Each row is a point on a landscape with many valleys, with its height.
From any point a ball takes the steepest step (drop divided by distance) to one of its 2 nearest points. It stops when none of these is lower. Distance is the straight distance between rows; heights are no part of it.
z400 (h 76.9): [ -6 -10 -23   7 -11   5  10  -3  46  11   2 -14   3  30   8 -21 -20   7
 -24  -4 -22 -32 -22  24  -1  34 -17  13  -8  25  -1 -16 -11   5 -19   8
 -15 -22]
z730 (h 39.5): [  9  25  33 -14   8   5 -21  12   1  19   6   1   8 -27  10 -17   1  -2
  -2 -13  27   7 -11 -21 -25  10 -15  20  33   2  -7   5 -18  18   8  -9
  -7   5]
z808 (h 49.5): [ 29 -26  22  -5  -8 -16 -26 -11  -7 -26  -8  -1  -3  21 -15  -4 -18 -11
  -6  10  -7  -1  11  -3  14  -6  14 -29  10  30  -2 -43   7  17   0   1
  22  -5]
z488 (h 36.6): [ 24 -14  13  -6  -1  -7 -35  -9   1   0  16  12   6   2  15   4   2   1
   2 -22 -10   7 -23 -21 -13  29 -14  13  39  16 -31 -13  -6  10  -4   2
 -10 -18]
z581 (h 57.8): [ 10  13  39   2  15  -2   1  19  12  -3 -12 -20   1 -14   8 -24   9   6
 -12  20  50  -5   4 -11 -20  22 -11  18  34  35   4  -5   1  38  12  12
  12  -1]
z785 (h 61.4): [ -9  29  -5  -5  15  13  32  33 -16  28   2 -14  -2 -20  22   2  14   1
  15   1   2   4   0  19 -16  -1 -17  18 -11 -20  17  35  -9 -12 -15   6
 -11  13]
z3 (h 46.8): [-10   9  22  -4  16   6  -4 -11  19   0 -19 -38 -17  24  13  29  -8  -9
   2  23  -6 -29 -13  -1  -4   6  -5  24  -8  23   6 -20   8  32 -26  -5
   3  22]
z83 (h 55.8): [-23  34 -18  -5   3  25  34  -1  39  21 -33 -30   6  13 -11   0   3  39
 -28  16  26 -27  -9  -2 -13  -5  10  23 -14  -3   7  25  -7  -1  27  -7
  -5  -4]
z55 (h 71.4): [-10  22 -16  -8 -13  -1  -9   3  21  15  22  19   9 -13  -8 -36 -30   3
 -27 -20   3 -19  -5  -2 -25  27 -31  14   3  -5 -18  -6 -24  24  11  18
  -6 -26]
z750 (h 79.6): [-32  22  -7   8  -5  12  12 -27  61  -6 -12 -12  -6  15 -34  -3   5  28
 -29 -12  13 -10  12 -25  -9 -10 -23  -6 -25 -13   1  -7  10  29  37   1
   9 -13]
z770 (h 35.4): [  8 -35 -10  17 -11  18  23 -15  14 -30 -12 -23  15  40  -3  27  28  12
  17  23 -12   5 -11   2   6   4  23   8   7   9  -5   0  30 -35  -9  -5
  13 -19]
z93 (h 70.0): [ -5  26 -19 -16 -15   3 -21   9  16  25  19  41  10 -24   0 -34 -20  11
 -16 -34   3   5 -14  -2 -15  22 -23  19   8 -26 -38  13 -33  -9   9   3
 -23 -29]
z134 (h 31.7): [ 16 -13  31  -9  15  15  -1  -7 -45  -2 -11 -10   4   5   4  44  26   8
  31  29  28  11   7 -10  14   1  19  26  23  21  -3  11  24  -5 -26 -13
  16  12]
z363 (h 43.7): [ 13 -10   6 -10  -7 -27 -31  -3 -21 -12   6  38  -3  -2 -34 -18 -22 -18
 -16  -1  10  -1  27  -4  25 -24  16 -36  -9   2  -6 -28   3   6  24 -14
  11  10]
z894 (h 36.9): [ 17  -6  28 -21  26  -3  -2  13 -51  -5  -7  -2  -1  -6   8  17  14 -14
  32  32  23  13  13  10  30  -5  20  11  23  19  15  -1  26 -15 -26 -21
   8  29]
z234 (h 61.2): [  5 -39   2  24 -10  -6  21   5 -24 -31 -14  -6   4   1 -10  37  20   6
  27  26 -19  27  11  -2  12 -42  31 -23 -17  -5  23   2  35 -25   4  -1
  24   5]
z575 (h 33.3): [ 22  33  34 -20  18   3 -15  -6  -6  21 -12 -15  11  -1  11   7  -1   1
  -2  18  43  -2   2 -25   2  -2   0  28  26  12  -5  -5 -18  23  -3 -17
  -2   2]
z760 (h 39.2): [ 33 -23  -4 -16  24  -2  -6   6 -28  18  -1  -1  11  26  15   4  12  -7
  18  35  28   2   8  38  31  26   9  19  31  26   0   9  -5 -33 -32 -20
  -5  11]
z114 (h 73.4): [-23  31 -22 -19  10   4  -6  18  17  32  32  -2 -14 -10  -1 -24 -51  -6
   3 -27 -10 -20  -8  13   5  17 -24   4 -20 -24  10   7 -43  17  -7  -7
 -14   6]
z678 (h 59.3): [ -7 -29  13  12   8 -17  17  12 -31 -28 -13   4 -11 -20 -20  31   7 -13
   9  21 -10  24  16  -8   1 -41  17 -28 -26 -11  36   4  22   6  12   6
  28   9]
z20 (h 60.1): [-14  29  30   2  18  14  18  20  14   3 -21 -22   9 -24  -2  -3  26  20
 -12  24  53 -14   4 -14 -29   2 -15  20   3  17  20  23   6  28  18  11
  18   5]
z898 (h 24.5): [ -8 -29 -24   2  -9 -14  -1  13  -6  -2  42  30  -3  -7  20 -27 -17 -37
  17 -17 -46   4  -7  36  16  22 -24 -12  -6 -24  -2  -6  -8  -3 -17  12
  -9   9]
z188 (h 64.1): [  5   0  11  -3   9   5   4 -30 -23 -19 -24 -36 -11  17  -2  43  -7   1
  16  32  -8 -22  10 -12  25 -37  32  -6 -25  16  12 -11   9 -14 -22 -10
  23  21]
z314 (h 46.3): [ -9   8  -5 -21   7  -9 -19  17 -27   1  12   3 -13  -1  -1 -21 -46 -33
  15   9 -19 -15  20  27  37  -8   3 -34 -14 -28  26 -20 -23   1 -23 -21
   5  36]
z867 (h 49.8): [ -1  45   4 -36  20 -16  -9 -14  -3   8  -3  -9 -18   9 -21 -10 -33 -22
 -12  -1  16 -26  32 -19  28 -19  -5 -12 -21 -22  18 -46 -22  28   8 -18
  17  31]
z315 (h 6.9): [  0 -31   9   8  -7  -8 -13   7  14 -17  18  -9  -3  13  18 -11 -15 -25
   1 -10 -39 -17 -27  19 -10  37 -23   5  11  26   8 -33   5  31 -18  20
   7   6]
z219 (h 36.3): [  0  -5 -17  -2 -25  -9 -15   4  -5   3   5  49   3 -12 -21 -18  -1 -11
 -18 -16   8   9  -3   2   1  -5   2  -9  -1  -5 -30  16  -3 -37   8   7
 -22 -11]
z382 (h 64.2): [-10  44   3  -9   7  15  18   8  -9  39  -6 -20  -6 -19  30  31   9  11
   9 -21   0   7 -13 -13 -20 -15  -4  18 -12 -20  -1  25 -22   3 -10  -3
 -23   0]
z47 (h 32.3): [ 22  -9  42  -7   0 -14 -37 -28 -18  -5  -7  16  -3  -1  -8  38   8   4
   0 -19  -9  26  10 -45  -1 -39   8 -23  -9   4 -16 -21  20  29   9  -2
   3  -4]
z505 (h 78.9): [-24  11  -3   9  10  20  21 -25  62 -12 -25 -21 -12  31 -19  10 -12  16
 -15   5  -4 -28   4 -13 -12  -8 -13  -4 -33  -9   6 -20  16  39  16  -5
   1  -8]
z912 (h 25.3): [ 16 -22  32   4  -3  -8 -22 -28  -4 -10   6  -8  -3   9  10  57   5  -1
  14 -22 -26  12 -15 -52   0 -18   1  -3   4  19 -18 -25  14  31   0   7
   0  -2]
z376 (h 22.3): [ -4   8  -8 -12  10  -5  -4  46  -2   1  28  31   6 -30 -10 -62 -25 -13
  -4   8  18 -12  19  23  15  24 -16  -5  15  -5  -1  17 -26 -11  -4 -11
  -1   3]
z381 (h 43.1): [  5 -12   6  -3  -2  10  -4 -21  13  -2 -18 -29  -3  39   6  22 -10   5
   0   3  -9 -23 -18   1   9  14   2  17   6  34  -5 -20   2   1 -22 -12
  -1  -4]
z775 (h 29.2): [ 10 -20   0  -2 -15  -4 -24  -3   3  15  29  41  10  -9  22 -20   0  -9
   4 -40 -33  17 -21  -9 -13  34 -13  15  26  -2 -39  -9  -4  -3   3  15
 -22 -20]
z606 (h 37.6): [ 25 -15  22  -9 -10 -24 -45 -24 -26  -7  -3  35  -6   9  -7  24  -6 -15
  -3 -14  -6  22  -5 -30  13 -25  19 -19   8   6 -31 -23  12  -3   0 -20
 -16   2]
z90 (h 52.5): [ 28 -13  26  -8   6 -13 -31   3 -18 -10   4   2  -2   9   0 -12 -21 -24
   6  -1   6  -2   0  -9  10  13  -9  -4  30  23  -2 -33   1  33 -11  -9
   9   5]
z540 (h 54.9): [-15 -31  -2   6  -7 -18  11  41 -28 -22  19  29   6 -29 -24 -26   9  -8
   7  21   7  16   7  17  -8  -6   5 -23   4  -2  25  18  23 -11  18  22
  24   2]
z331 (h 44.8): [ -7   6 -34 -11   6 -13   1  12  -4   4  10  -8 -18  10   5 -21 -39 -19
   8   5 -27 -25  11  43  26   6   1 -33 -28 -15  22 -15 -26 -10 -28   0
   0  22]
z662 (h 30.7): [  6 -37  -4  21  -2   6  12 -21  -3 -25  -7 -30   3  37   0  49  10   2
  26  13 -31  -4 -15  -5  20   2  15  16  -6  15   6  -7  25 -21 -22   0
  11   3]
z357 (h 55.4): [ 21  -7  26   0  -1  -9 -15  14  -7 -14   3   0   4  -7 -11 -29  -7  -3
 -11  18  32  -4  -1   2  -9  28   0   3  30  25   0 -18  -1  18   2  14
   9  -6]
z266 (h 57.2): [-24 -18   4  13   0  -1  16  32 -29 -23   9  -1  -6 -33  -6   8  15 -10
  11   8  -2  15   9   9 -21 -15  -3 -15 -11 -12  37  11  24  19  16  17
  26   5]
z178 (h 34.1): [-12  22  -7  -4  15  -1   4  14 -10   1   7 -11 -25 -11  13  17 -26 -14
  24 -12 -22   2   6  14   9 -16  -9 -14 -23 -39  17   5 -13   3 -22  -5
  -6  29]
z566 (h 57.9): [-20  28 -31 -12   1  18  31  13  24  40  -7 -15  -3  -4  -5 -12  -3  28
 -19  -4  21 -26  -3  23 -13  -1   2  19 -19 -15  17  31 -32 -11  13  10
 -14  -9]
z952 (h 41.5): [ 17 -15  24 -17  17 -16 -25   7 -42  -8   4   8   0   3   7  11 -13 -25
  31   7 -15  15   7   8  28 -10  12   0  20  10   3 -15   9 -11 -20 -20
  -7  22]
z591 (h 20.7): [ -8  -9 -11  10 -11  -2   3   2   3  20  44  36  -2 -25  31 -25  14 -13
   8 -27 -38  19 -18  11 -16  37 -25  16  20 -17 -18  14  -6   3   0  24
 -12  -6]
z646 (h 77.9): [-19   7 -20   6  -4  14  17 -14  50  13 -14 -20 -14  27  -8 -10 -18  23
 -30  -3  -9 -33 -17   5 -16  14 -13  14 -16   4  -1  -4   2  20   8   4
 -15 -14]
z709 (h 34.0): [ 18  -6  -2 -21  18  12   2  -7 -21  15 -16 -25  13  24   7  34  14  12
   8  33  22 -11   0  17  24  22  10  33  20  30   1  18  -5 -28 -39 -12
  -3   5]
z281 (h 30.0): [-24  -1 -23   0  -6 -12   0  20 -12  -5  23  16 -18 -18   9  -5 -10 -22
  21 -20 -37  15   6  18  12  -1 -16 -14 -24 -38   9  11  -5 -12  -9   7
  -9  17]
z666 (h 39.3): [ 17 -19 -32   0   5  -4   6  -2 -13  12  10   0   4  22  14  -7   1  -3
   9  12 -22 -12  -2  41  19  15   3 -12   4  12  10  -7  -8 -37 -23  -5
  -8  -4]
z30 (h 44.7): [ 19  -6   3  -4  21  -2  -5  19 -22  26  16  21  12   2  22 -13  16  -9
  25  23   7  13  -7  31  16  29  -5  25  35   8  -6  22  -3 -27 -14 -18
 -17   8]
z200 (h 31.1): [-14 -29 -47  20 -34   7  12 -19  29  -7  12  18  -2   1  -7 -23  -3   7
 -12 -27 -40   8  -5   4  -7  23  -7 -11 -11 -11  -9   3 -10 -19   6  29
  -6 -36]
z406 (h 55.6): [  3  -1   8  11   4   2   6   5 -18   3  -3  -8  -1 -15  17  28  19  -5
  15 -14 -11  12   0 -10 -10 -11  -1   3  -3   0   9   3  15   2   0   6
  -3   0]
z874 (h 46.4): [ 10  -3  38 -19  10 -14 -39   5 -34   4  10  17  -2 -14  19  20 -10 -27
  22 -22 -15  15 -11 -24   7 -13   0   1  21   1 -14 -21  -4  20 -16 -22
  -8  26]
z257 (h 55.7): [  3  25  -3 -10  15  12  12  10 -31  11 -21  -2  -3  -9   4   8   6   5
   9  22  16   8  13   8   6 -26  13  -2   0  -7  15  15   3 -22  -7 -15
  -5  12]
z583 (h 53.0): [ -4   2  12  -5   7   3  -2  -4 -15 -12 -12 -14  -5  -8   3   6  -2  -9
   6  12   5  -3   9   4  -5 -13   8 -15  -4   3  15  -9   5  16   0   2
   7   5]
z79 (h 24.6): [ 21 -23  39  -5   7  -4 -13  -3 -27 -17  -9 -12   4   7   2  32  11  -2
  21  25  13  12  -2 -27   7 -10  17   5  19  33   4 -22  31  14  -8  -6
  26   7]
z883 (h 29.0): [ -7  -6 -24  18  -4   6  23   1  -2  17  32  24   3  -6  32 -17  20  -7
  15 -23 -45  20 -13  39   6  24 -12   5   0 -22  -8  30  -6 -19 -13  19
 -17  -4]
z349 (h 26.8): [  6 -27 -37  20 -30   9  11 -27  20  -4  -2  17   2   6  -1  -2  15  17
 -11 -27 -36  20  -8  -7 -10   3  15 -13 -13 -13 -23   7   0 -39   8  13
 -20 -27]
z553 (h 62.1): [-36  40   0   0  14  18  36  18   3  11 -17 -30  -8 -19  -4   9  19  28
 -14  -2  39  -7   9  -3 -31 -16  -9  13 -15 -15  25  31  -8  20  14  11
   5   0]
z723 (h 47.8): [ 19  14  40 -13   6 -14 -35 -13   2  -4  -1   8   1  -5 -10 -13  -2  -8
 -19 -10  22   1  20 -37  -7  -1  -8   0   8   2 -10 -38  -4  41  26   0
   9   8]
z992 (h 42.2): [ -2  26  46 -13  29  -2  -9  26 -12 -10   1 -25  -8 -16  17   5 -19 -33
  26   9  -6 -11  -2  -2   3  -3 -14   9  13   2  21 -15 -10  48 -28 -12
  11  35]
z949 (h 50.8): [ -3  -3 -23  20 -13  28  28 -28  31   0 -18 -18   5  29   1  28  20  22
 -12 -10  -3   9 -12 -21   1  -6  21   5  -2  -9  -8  10   2 -28   1  -5
 -12 -31]
z818 (h 52.8): [-15  42  11 -12   3   4 -19 -11  19  29   5 -17 -14   1   9  16 -25  -4
  -6 -38 -12 -13  -7 -35   1  -7 -21  11 -17 -24  -9 -18 -26  45  -8  -5
 -20  13]
z415 (h 49.7): [  5 -10   9   2  16 -14   6  44 -26  -2  21  29   5 -20  23 -37  18 -18
  26  27  18  16   1  39  12  20  -3   6  25   4  11  27  14 -21  -6   0
   6  23]
z744 (h 43.8): [ 15 -36 -10  17 -21  -1  -9 -12  11 -14  -4  19  14  11  -6  -6  28  21
 -10   2  -5  15 -18 -10 -21  14  21  -6  33  16 -25   7  23 -29  18   7
   0 -24]
z8 (h 35.1): [  7 -11 -29   1  -3   4  13   0   5  22  23  14  12   9  27 -23   6  -4
   4  -3 -24  -4 -11  48   2  30 -15   7  10   2  -8   5 -19 -30 -18   8
 -15   1]
z249 (h 35.0): [ -1  -6 -19   1 -10  -4 -15 -14 -10   3   0  18  -7  -6  -6  10 -15 -10
  -7 -29 -26  12   2 -15  -2  -8  -7 -23 -17 -24  -7 -11  -2   1   4   4
 -15 -14]
z766 (h 26.5): [ 25  19  16 -24  21  10 -17 -14 -23  22 -26 -17  14  10   6  25   0   9
   5  28  38  11   0  -6  16  -3   7  33  30  17  -5   0 -16  -9 -23 -26
 -10   6]
z187 (h 46.5): [ 21 -43  -2   8 -21 -15 -19 -20  23 -35   1   7   9  34 -29  -3  -8  -3
  -4  -6 -27   7 -11 -15   2  -7  14 -37   2  15  -9 -35  11  18  20   3
  14 -19]
z616 (h 53.8): [ -9  -3 -14  38  -1  13  41   2   0   8   5 -27  11   4  26  14  41   7
  19   5 -19  10  -7  25   1  17  12  25 -11  -3  19  31  11 -20 -14  13
  -1  -7]
z411 (h 39.7): [ 15 -39 -23  17 -20   4  18 -18   5 -29 -18   6   6  32 -24  13  21   9
   6  18 -18  17   2   3  11 -17  35 -18   4   0  -7   6  31 -43  11  -7
   6 -17]
z705 (h 52.9): [ -4  -1  14   8   9  -7  13  24 -23 -24 -17   5   4 -27 -21 -12  19   4
   0  31  52  19  30  13 -12 -15  17 -14  12   2  23  27  24  -8  19   6
  18   7]
z173 (h 46.6): [  6  10  57 -18  21 -11 -33  -1 -15  -8   9 -14  -5 -17  26  18 -11 -25
  24  -9  -7   8 -17 -31   0  -8 -15  18  24   4   6 -25   0  46 -19 -12
  12  25]
z120 (h 25.2): [ -2 -41   5  27   6   3  11   0   2 -29   2 -33   2  28  15  34  -3 -14
  24  11 -43 -11  -8  22  16  16   5  10 -20  16   8 -10  25   3 -27   8
  23  20]
z920 (h 66.7): [-19  40  -3  -6   3  12  11  14 -13  31   5  14 -12 -33   8   6   7  11
   4 -32   6  32  -5 -19 -16 -17 -12  11 -14 -41 -10  49 -10 -17   7  -6
 -27   7]
z887 (h 67.1): [ -1  27  10  -5   2   4 -11  -7  -3  16 -16  13  -1 -23  -9   6  23  24
 -25   0  42  12  10 -19 -23 -21  13  -2   8 -12 -11  27  -3 -11  27   1
  -7  -5]
z625 (h 40.1): [ 10 -30 -20  19 -29 -14 -11  -1   5 -24  -3  56  14 -14 -23 -26  20  10
 -18  -5   3  12 -10  -6 -11   7  15 -23  16  -4 -29  11  15 -38  29  16
   0 -23]
z109 (h 27.4): [  3 -11 -22   1  -7  -9  -8  20   8 -17  17  24   0  -9 -26 -62 -19  -6
 -22  13  19 -17  18  25  -2  29  -1 -17   8   6  -2  -1  -7 -19   5  11
   8 -14]
z805 (h 35.7): [  5 -33 -14   5 -24   2   7 -15  39 -29  -7 -18   5  52 -18 -25 -19  -3
 -16  19 -16 -22  -9  23  12   7   4 -25  -7  31   0 -32   9   0  -1  -4
   9 -15]
z823 (h 80.4): [-37   4 -10  12 -17  -4  10 -13  33 -26   8  -1   3  -8 -35 -25  -2  17
 -16  -4  14  -4  19  -8 -29  -2 -16 -14 -21  -9   2  -2   6  26  49  10
  19 -25]
z438 (h 50.4): [  1   4  42  -5   4  -7 -18 -12   1 -19  -6  -8  -1 -12 -14  11   2 -10
 -10   4  16  -6  15 -22   0 -20  -4  -9 -12   9   7 -19   9  49   8  -3
  29   9]
z923 (h 52.4): [-10 -14  -7   5   8 -13  15  49 -20  -9  35  24   0 -22  10 -40   9 -18
  17  22  10   0  15  45  -2  15 -11 -14  -5  -5  25  19  12  -6  -6  11
  16  15]
z171 (h 51.4): [ -4  45  25 -19  15  -8 -20 -10   9   7   6 -11 -18   5   2   4 -33 -28
 -15 -22   3 -30  12 -31  14  -7 -26  -1 -12 -19   2 -42 -20  48   8 -11
   7  21]
z799 (h 27.6): [-11  12 -17 -13  -6 -12  -8  34 -17   6  24  48  10 -21 -13 -47 -12 -11
  -7  -9  16  -4  12  23  35   0  -2 -10   0 -15 -12  36 -24 -39   3 -22
  -4  13]
z226 (h 41.2): [ 23  -4  33 -12 -12 -31 -39 -17 -31  -4   1  40 -12   1 -23  -5 -25 -28
 -10 -13  -2  14  20 -19  32 -29  11 -26   9  -4 -20 -29  -1   3   5 -20
  -9  15]
z125 (h 44.3): [  8  15  35  -7   0  -4 -25  -1  20   2  18  12   9 -24   0 -20   1   3
 -17 -27  22   0   4 -42 -31  20 -27  18  22   8 -23 -14  -3  53  18   9
   3  -9]
z574 (h 54.8): [ -6  11  -3  13   5  -2  19  17 -27 -10 -33  11   2 -18 -16   3  22  15
   2  38  33   9  22   8  -5 -33  26 -17  -4   1  15  31  18 -41  10  -5
  11   3]
z496 (h 39.6): [  3  -9   1  11 -14   5  -4 -26  19  -4  -9  -7   4   5  -8  16  10   4
 -13 -26 -10  11  -3 -28 -11 -16  -1 -27  -9   0 -12  -8   2  20  19   9
  -2 -17]
z387 (h 43.0): [ 22 -13  -5   5 -17   1 -13 -37  23 -15 -14   0  11  29 -28   2  -3  10
 -21  -6   2  -1   8 -27   0 -17  16 -27  -4   1 -22 -16   7  -3  20  -7
   4 -16]
z835 (h 14.3): [  4 -36  36  11  -4  -9  -7  -5 -11 -26   5 -10   5  12   6  54  22  11
  14   3 -13  10 -28 -38  -9  -8   1  11   8  30   2 -10  36  30   0  10
  30   6]
z796 (h 31.0): [-12   7 -15  -2  -6  -4  -6 -23 -16   2  -8  22 -12 -10 -20  17 -10   2
 -14 -24   2  18  29 -20  11 -39  11 -38 -39 -22  -6   2  -3 -12  11  -7
 -20  -3]
z353 (h 58.9): [-11   1  17  19   5  20  26 -12  -5 -10  -8 -18   3 -10  10  48  44  19
  21  -3   5  21  -2 -37 -24 -22  11  17  -2   5   3  17  23   3   8   3
   4  -7]
z351 (h 20.3): [ -5 -20 -36  26 -10   7   6 -11  -5  -8  -9  11  -3   4   9  25  21   3
   8 -23 -37  33   5  -9  11 -22  18 -12 -28 -18  -2  17  13 -33   4  15
 -16 -11]
z429 (h 46.1): [  7 -16   1   1  -8 -16  -6  -8  -1 -27  -3  17  10  -3 -46 -25  -7  -3
 -20  20  26  -2  30 -11   3 -10  13 -33  -4   3   9 -22  16  12  28   2
  27 -10]
z235 (h 38.0): [-19  30  24  -2  20   0   5  26 -21  -3   3 -31 -12 -18  29  28 -10 -25
  38   3 -24  -3   6   8   6 -17 -12   1 -16 -23  23   4  -7  28 -32  -8
   7  39]
z29 (h 71.5): [  7  28  -2 -15   9   7  -3  15  28  30 -10 -14   9  -4  19 -25   0  31
 -20   6  37 -16 -12  10 -17  25 -10  44  17  14 -11  11 -38   9   8   3
 -17 -14]
z426 (h 42.5): [ -5  -6 -44  -2  -1  -4  17  10 -16  13   7  15  -8   7  -7 -26 -12 -13
   3   7 -15 -12  14  41  27  -5   9 -27 -19 -15  12   2 -11 -43 -14  -5
 -20   3]
z99 (h 75.9): [  2  -2 -41  -7  -8   4   5   2  34  31  20 -15   3  27  16 -17 -25  -1
 -11  -8 -28 -40 -18  44  12  25 -10   5 -14  10  -2 -20 -37  -8 -31  -1
 -21  -4]
z534 (h 50.5): [  3   4  11   6   9   2  22  17  13 -27 -23 -16  12 -11 -30 -27   5  10
  -9  50  55  -1  27   9  -2  -4  15 -13  16  13  25   3  15   2  27  10
  36   3]
z614 (h 32.4): [  8  11  -8 -11  -4  -9 -13  17 -20   7   7  29   1  -9  -5 -22  -4 -12
  -7  -5  14   4   6   6  15 -11   7  -6   2  -6 -14   7 -13 -30  -4 -18
 -19   6]
z485 (h 45.0): [ 17 -26  -3  15  -3   4   7  -4   7  -2   3  -5  19   4  14   3  37  12
   9   5  -3   9 -15  -3 -13  22   2  21  34  22 -10  12  21 -22  13  16
   8 -16]
z481 (h 50.1): [-20  24  19  -4  15   7  -7  -8  29   4  -6 -33 -24  -1  22  23 -15 -17
  -2 -19 -11 -18 -16 -13 -15  -2 -20  16 -19   3  -5 -19  -9  47 -17   5
 -10  17]
z529 (h 53.5): [  2   7 -17   2 -12  20  21 -22  31   6 -30 -32   9  28 -13   8   6  25
 -21  22  12 -20  -7  -3   3 -13  16  -2 -10   5   0   7   4 -20  11 -14
  -3 -13]
z104 (h 26.3): [-14   4 -19   9  -7  -5   9   2 -28  -3 -14  22 -10 -17   0  22  15  -7
   4 -21 -11  31   4 -11   0 -37  19 -24 -27 -18  -5  25   6 -32   0   0
 -21   6]
z682 (h 39.8): [  1 -17 -14  28 -17   8  19  -3  25  11  17   6  13  -5  27 -16  40  17
  -4 -18 -14   9 -31   8 -28  42 -12  31  24   4 -12  24   2 -11  10  29
  -8 -19]
z278 (h 47.3): [  7 -12  -6  14  -9   5   3 -29  -5   4 -20   1   5  15   2  41  23  22
   4 -10  -5  26  -2 -23  -5 -19  26  -1   5   0 -27   7  15 -30   0 -15
 -10 -22]
z464 (h 39.4): [  2 -24  -3  -1   5   2  -4 -13  28 -16 -15 -32  -5  50  -2   3 -23 -11
  -5  22 -19 -38 -15  34  18  16  -4  -1  -2  41  10 -30  10   9 -26 -13
   5   5]
z710 (h 31.8): [ 17 -42 -18  -4 -21  -8  -7   2  15 -16  12   2  12  22 -14 -44 -22  -6
 -12  12  -2 -16   4  28   9  27   5 -26  10  28   3 -18   3 -11  -4   3
  14 -16]
z846 (h 48.3): [ 11  23   2 -16  18 -13 -15  -4 -24   6  -3   7 -12  -3 -13 -18 -39 -17
  -4   7   4 -11  22  -1  34 -21   3 -10 -10 -22  11 -29 -15  14  -4 -20
   4  24]
z189 (h 17.1): [ -4 -43  23  11   9 -11   1   7  13 -32   3 -23 -14  30  19   8 -16 -20
  12  17 -36 -19 -20  13  -6  22 -14  11  -2  26  16 -29  24  35 -24  12
  20  14]
z10 (h 35.5): [-15 -10 -24  24 -26   9  14 -12  35   7   9  -1   0   2  21 -15  12   3
  -9 -31 -31   6 -26   1 -16  36 -22  14  -2   2  -7  10  -3   0   5  27
 -12 -21]
z774 (h 61.8): [-10  13   8  14   3  26  24 -24  -9   3 -20 -36  -2  -6  22  64  21  21
  23  -4  -6   6  -6 -31   4 -14  12  30 -18   2   6  13   7 -14 -20  -4
  -6   7]
z982 (h 70.1): [  4  31 -16  -6  -5  14   2   5  25  29  -7   4  12 -18  -1 -18   8  28
 -28  -8  36  -3 -18  -2 -35  18 -11  24   9  -4 -21  23 -27  -6  23  10
 -19 -20]
z374 (h 74.6): [  6  24 -34 -24  -3   1  -8   7  11  47  17   2   1   6   7 -25 -39   3
   2 -10 -21 -25  -9  25  18  11 -12   6  -9 -16  -5  -8 -44  -9 -22 -24
 -21   4]
z828 (h 49.6): [  2  -2   1  15  12   7  19   3 -17  15   5  -5  14  -8  23  21  46  17
  14   9   4  14 -11  12 -13  22   6  39  22   3 -10  33  13 -24  -5  11
   4  -5]
z409 (h 62.8): [ -2 -10   6   7  -3  12  28  -4 -14 -30 -21 -33   1  18 -14  30   4   8
  15  38  -5   0  11   3  18 -40  29 -16 -18   7  25  -6  20 -16  -8  -8
  21  14]
z948 (h 16.7): [  9 -22  -7  -3  -4 -13 -20   9   5  -2  38  -2   0   6  24 -22 -31 -34
  17 -14 -41 -17 -16  25   6  27 -23 -10   9   0   0 -32 -12  20 -19  12
 -10   6]
z182 (h 65.3): [-10  38  -8   3   2  13  16 -24   6  27 -20  -2 -10 -15  -5  24  14  28
 -20 -14  21  12  13 -25 -17 -26  18   3 -28 -31  -1  29 -10 -13  28  -4
 -17 -14]
z963 (h 59.4): [-24  34 -33  -6   0  16  38  29   3  21   7 -14 -10 -15  12 -18   2  14
  -8  -6   0 -14  -4  30 -12  12 -12   4 -14 -18  22  34 -19 -10  -9  16
  -7   3]
z657 (h 68.4): [-27  29 -18 -10  -5   4   0  16   1  26  14  40  -4 -31  -2 -21  -4   9
  -4 -31   8  19  -8   0 -14  -3 -20  16  -3 -33 -21  46 -24 -28   9  -7
 -22  -9]
z38 (h 72.5): [-19  45 -14 -20  -3   1  -3   8  21  31  18   0  -6   5  -5 -31 -39   8
 -22 -19  12 -33   2   2   0  12 -22  11  -9 -13   6 -10 -32  28  13   3
  -9  -8]
z64 (h 68.7): [  2  25   4   8   1  15 -17 -10  20   3  -8  16  15 -30  -6 -11  21  30
 -25 -10  44  11 -14 -26 -46   6  -7  18  15  -3 -29  25 -13   0  34  13
  -6 -22]
z394 (h 43.4): [  7 -25 -16  17 -15  -2   4  -5 -17  -6 -24  13   5   3  -7  16  25  17
  -3   5  -2  21   4   4  13 -26  34  -9   6  -1 -19  17  21 -58   9 -16
  -8 -12]
z545 (h 48.4): [ -5  -2   4   9  -6 -12  15   4  18 -40 -12  -8  12   2 -51 -36   2   1
 -10  29  36  -9  33   6  -4  -3  -9 -29  -2   8  23 -11  15  27  41  17
  43  -4]
z298 (h 63.7): [-35  55  -4 -11   5   7  22 -15   8  21 -13 -17 -15 -13 -14  20  10  31
 -16 -14  36  -5  17 -19 -19 -18   3   7 -31 -32  21  19   0  14  23   2
   5  -2]

For each start below, name the point where the ball stops.
z574 -> z835
z99 -> z315
z846 -> z591
z20 -> z351
z823 -> z835
z481 -> z376
z616 -> z376
z963 -> z315
z173 -> z315
z257 -> z766
z774 -> z766
z409 -> z766
